Points, in no order, along strands that fork, close into loops and pass close to each other.
Two points are linked if the straight distance between their rows is under 47.
k_52: [ 24   6  15  26  -8  12  22 -18  10   0  13   6  -4  20   3  27   0 -11
  23  -4  -1  -9]
k_324: [-11 -17 -20 -17   4   5 -27 -11  -9  -3 -16 -35  13 -10  12 -13 -16 -14
   4 -19  -2   2]
k_530: [-17   5 -30   3  13 -16 -35   0   7  -9  -4   6   6   4 -17 -20  -1  -2
 -38   2   9   0]
k_216: [-17  -9  14 -26  -4   8  11  25  -4   3   0  13 -21 -19  23 -22  -3  -5
   6  13   1   2]
k_948: [ 24   1  10 -19   8   3  30 -15  15  -2 -30   0  -4  -4  15   0   8 -16
  10   3  -6   8]
k_594: [ -4  17 -18   8   9   2 -15   7   3 -22  -3 -11  30 -14   2  -6  10  -1
 -30  -8  25  14]
k_334: [-17  -9  23  13  18 -10  12  16   4  18   0  14 -12  19   0  16   8  24
   6  -6 -14  -5]
k_234: [ -7  25 -21  13   7 -20 -40  -1   6  -5  10  15   7   2 -20 -14  -6  11
 -32  13  -5   1]
k_464: [ 32   5  -5  -4 -14   3  25 -32  18 -13   4   4  -3  10  -7  13  -4 -27
  21  15  -3  -5]
k_811: [-13  -6  13  14  14 -12  -5  16  -1  17   6  -1 -19  13 -13   6   6  41
   0  -1   0  -4]
k_11: [ 7 15 19 29 -2 -1 25  5 10  2 13 15  7 14 -5 17 11  4  0 -6  9 -4]
k_103: [  3  16 -25  37   3  -7 -13  10   3 -15  14   0   5  12 -16  -7   3  13
 -24   7  25  -1]
k_869: [ 24   2  -5  29 -10   6 -39 -20   8   3   7 -34  17   1  10  -1  -7  16
   6 -24   5   9]
k_496: [-22 -20 -21 -17  -5  17 -11  13  -9  -5  -5 -17 -12 -13   7 -13 -14 -16
  -4 -13  12   0]
k_823: [ 21  -1  -1  -9 -16   2  20 -17  17 -12  14  22   1   8   4  17   2 -22
  16  10 -25  -1]
k_679: [-19  10  -8  -1   7  -8  -1  17  -5  -9   0  30   5  -3 -12 -14   9   5
 -29  20  23   8]
k_967: [  9   4  -4   3 -12   5   9  -3 -10   7 -10 -10   6  -6 -14 -11   5  -4
 -15  -5  21  -4]
k_886: [ 20  15  -5  30 -14   1 -15 -12   5   2  10 -24  11   1  -8   1  -5  21
  -2 -15  13  -2]
k_118: [ 22  -7 -19  23  -7  11 -27 -24  -1   2   8 -34  -3   0   5   7 -11  21
  19  -2  -7   7]
k_383: [  4   3  -1 -19 -10  19 -15  -3  -6  -3 -15 -13  13 -30  14  -7   4 -13
 -18 -16  20   5]
k_783: [  1  -3 -11 -33   0  -1   4 -16   1  -3  -7  -5  -9  -9   4   1  -2 -15
  16  23 -29   0]
k_952: [-20  -7  14  -1  -1 -16  13  20 -12  11  13  31   2   4 -11  -8   5  11
  -7   5   3   0]
k_85: [ 30  -7 -13 -20   2  -7  13 -39   9 -12 -24  -5  -8   6   1   1   7 -20
  22  31  -3  -3]
k_888: [-29 -13   0 -22  -1  12   6  22 -15  -2   2  -1 -10 -17   6 -11 -11  -3
  -1   4   9   4]
k_499: [ 11 -10 -12 -26   3  -8  14 -19  16 -10  -7  15  -4   7   8  13   8 -21
  16  18 -31   3]
k_225: [-10  -7  15   1   2  -5  22  11  -5  12   6  16   1   7  -2   8   5   3
   6  -4 -15   2]
k_385: [  3 -12  14   9   2 -21  30  31   6  -1   4  40  12  16  14  -9  -1  -5
   7  -9 -20   7]
k_317: [ -3 -24 -14 -15   4   5   3 -13 -15  -4   5  -4 -31  11 -15  12  -1 -10
  22  25 -15 -14]
k_700: [ 23  16   8   7  -3  17  33 -24   4 -11  -7 -13  14  -1   6  10  -8 -22
  18   2  21   3]
k_53: [-32   6   2 -15   4 -15 -16  11  -3   7   5  -9   5  -6 -15 -13 -14  16
  -6  -6  -7  -4]
k_828: [-30   5  14  -9   5   4 -13   8 -15   2   6  11  16 -12  -3  10   8   6
 -17  -7   6   3]
k_257: [ 40 -14  11  25   7  -5   9   8  21  -8   4  14 -25  39   6  20   1  -3
  28 -13 -29  -2]
k_983: [ 11  21   3  13  -6  21  12 -17   1 -14   9 -19  25  -9  -1  12  -7 -11
   9  -6  21   5]
k_393: [ -5   9   5 -29  -5  -2   3   2  -6   7  -3 -11   5 -19   8  -7  -5  -8
   5   6 -24   2]
k_696: [-15 -13 -17  -1  -5  20 -15  -4 -15  -1   9 -18   5 -10  -3  11  -8   2
   3 -14  -3   4]
k_643: [  4  -1 -19  12  -6  -2 -25  -5  -3   7   7 -37   0  -4   2  -3 -13  19
  11 -12 -19  -3]
k_77: [ -4  -1  21  15   3 -35  13  25   7  14  13  41   8  17   7  -7   5  14
   1   4 -18   1]
k_312: [ 15   9  -7  40   7  -8   4  17  -4  -7  13 -15  -7  15 -26  -3   4  20
  -6   3  22  -7]
k_497: [  7  24  -3   0  -1  10   5   3   0 -17   6 -18  31 -19   6   0   3  -5
  -9  -5  17  13]
k_652: [ -2 -18  24 -25  -7  -6  24  26   3   8  -5  32 -18  -8  30 -22   0 -16
   9   9  -3   3]
k_449: [-27   0 -17  16  11 -17 -44   0   2   6  -1  -2  -5  11 -16 -12  -5  16
 -29  -9  10 -14]
k_231: [-15   4   3  15  -1   6  -7   1 -15  11   4  -1  10  -4  -7  14   9  15
  -9 -12   6  -2]
k_744: [  3 -21   1 -19  -4  -9  15   7   6   4  -8  30 -11  17  13   2  -6 -26
  18   4 -41 -11]
k_795: [ 12  16  14  24  -9  17  22 -11   4  -4  18  -3  11   1   2  26   0   0
  13  -8   9   2]
k_864: [ -3  21 -12  25   7 -10   0  10  -3 -12  14  24   2   8 -25  -7   6   8
 -22  23  21   4]
k_544: [ 19 -23  -5 -19  10  -3  21  -4  -2 -10  -6  -2 -26  14 -13   5   4 -22
  19  21 -18  -5]
k_83: [-16 -20  19 -21  -1 -14  17  14  -1  13   2  23 -14  18   1  -9 -15 -12
  17  -2 -26 -12]
k_178: [ 32   6  -3 -15 -13   7  12 -44   3  -6 -14 -10   6  -6  -2   1  -6 -21
  17  15   1   3]
k_506: [-16  -4  25 -35  -2   4   7   1   2  12 -18  18 -10  -8  20   0  -1 -18
   0  -4 -12  -7]
k_817: [ -9  -7 -15  -9   3  -5 -31  -2  -1  -2  -3 -27  23  -9  -2 -14  -6  -3
 -12 -30   3   4]
k_726: [  8 -14 -19 -20 -12  31 -20 -12  -4 -10 -12 -18  -1 -28  20  -7  -2 -22
  -3 -12  17  10]
k_803: [-32   5   5  14  17 -13 -30   9   0  10  -1   3 -11  11 -13   3  -3  36
 -16   1   6  -8]
k_714: [  3   3  10 -13 -15   7  19   5  -5  10 -10   5  -4 -12   1  -8   5 -10
  -8   2   6  -4]
k_749: [-12  -3 -17  20  -4   6 -17   9  -9  -4  11  -6  18  -3 -12   6   9  12
 -17 -21  20   3]
k_28: [-24 -14 -17  14   0   0 -11  24 -12   0  15  -6  -3   3 -13  -8   0  18
 -10 -12  12   1]
k_805: [  0  14   5  35  12   1  -5   4  -3   2   5  -3   4   3  -4  18  14  31
 -10   1  12   2]
k_720: [ 12 -15  15 -13  -5  -7  36  24  10  -3   2  33   0   3  17 -10  -1 -17
  11   1 -15  13]
k_630: [-10   1  18  20  -1 -22  -1  22  -7  12  27  33  -2   6   3  -4   7  29
  -1  12  -1   3]
k_761: [ 20   0  -7   4 -10  14   3 -15  -9   3 -31 -22  10 -10   0 -23  -2 -11
 -11  -7  32   1]
k_29: [-38   2  14 -17   4  -9  -4  17  -6   2   1  26   5  -9  -8 -11   2   6
 -19   8  15   3]
k_259: [ -3 -13 -23 -18 -11  23 -21 -17 -12 -12   1 -14   6 -16   5   8  -7 -18
   4   0  -4   7]
k_243: [  4  31 -10  31   3 -17 -31   2  11  -3  15   9  -7   7  -9  -7   0  31
 -22  20   1   1]
k_205: [ 28  -9  -5 -24  14   8  20 -22  14  -9 -29  -4 -24  -3  15   0  13 -14
  18  25  -2   7]
k_504: [ 27  17  24  41   5   3  16   4  16   1  12 -17 -11  21   6  19   0  20
  16   0  14  -7]
k_250: [ -8 -14 -10  -7  -3  12   1  -8 -17   4   6  -8 -12  -2 -11  11  -6  -1
  16   2 -12  -3]
k_532: [ 16   9   0  23  -9  -5   6  -9  -8  15  -3 -18   2   6 -17  -3   1  13
  -1  -4   8 -10]
k_159: [ 28  -9  14  24  -1   2  22  -2  11   3   1  18  -7  30  -1  20   6 -10
  17 -17 -17  -9]
k_89: [-19   6  10 -21   3  13 -22   3 -17   3 -12  -4  20 -21   8   3   6  -9
 -21 -14  14  -1]
k_386: [ -6  10  25 -27  -1   8   4   5   4  12 -23   8  -7 -24  18  -9  15  -8
 -12   0   9   0]
k_839: [-10  13 -10   4   0 -15 -20   6  -3  12   5 -25   7  -5  -6 -11  -6  22
  -7  -9 -15  -6]
k_171: [ 14 -10   1  -8  12   2  27 -12  -6   2 -15  -9  -4   4  -5   8   3 -12
  15   5 -10   3]
k_491: [-24  -1 -14 -22   2 -15 -30  10   8  -1   2 -11  13  -6 -17 -24  -9   5
 -21 -17   4   2]
k_893: [ 18   8  18  35   2   9   1   1   6   9   6 -19 -13   7   4  17   7  36
   0   0  15   3]
k_883: [-14   6  12 -47  12   6  -8  -6   2  -5 -17 -14  -5 -27  22  -1  -6  -8
   9   7 -18   3]
k_405: [-15 -10   6 -30  -1   1   4 -11   4   4 -13  22 -13   6  17  11  -3 -30
  12  11 -25 -14]

A piece is all that can be reached along the links. How many separate loops has the piece of each point below (a circle has one, a figure eight two, a Y none), and how many tips (points with one link)?
k_594 | loops 0, tips 4
k_405 | loops 0, tips 3
k_496 | loops 0, tips 6

A fork is a point with three links, a tip a point with one. Leave the first point through the second and follow the links. Name the first fork or tip that comes.
k_324; k_817 | k_967
k_383; k_726 | k_883
k_967; k_532 | k_324
k_499; k_823 | k_828
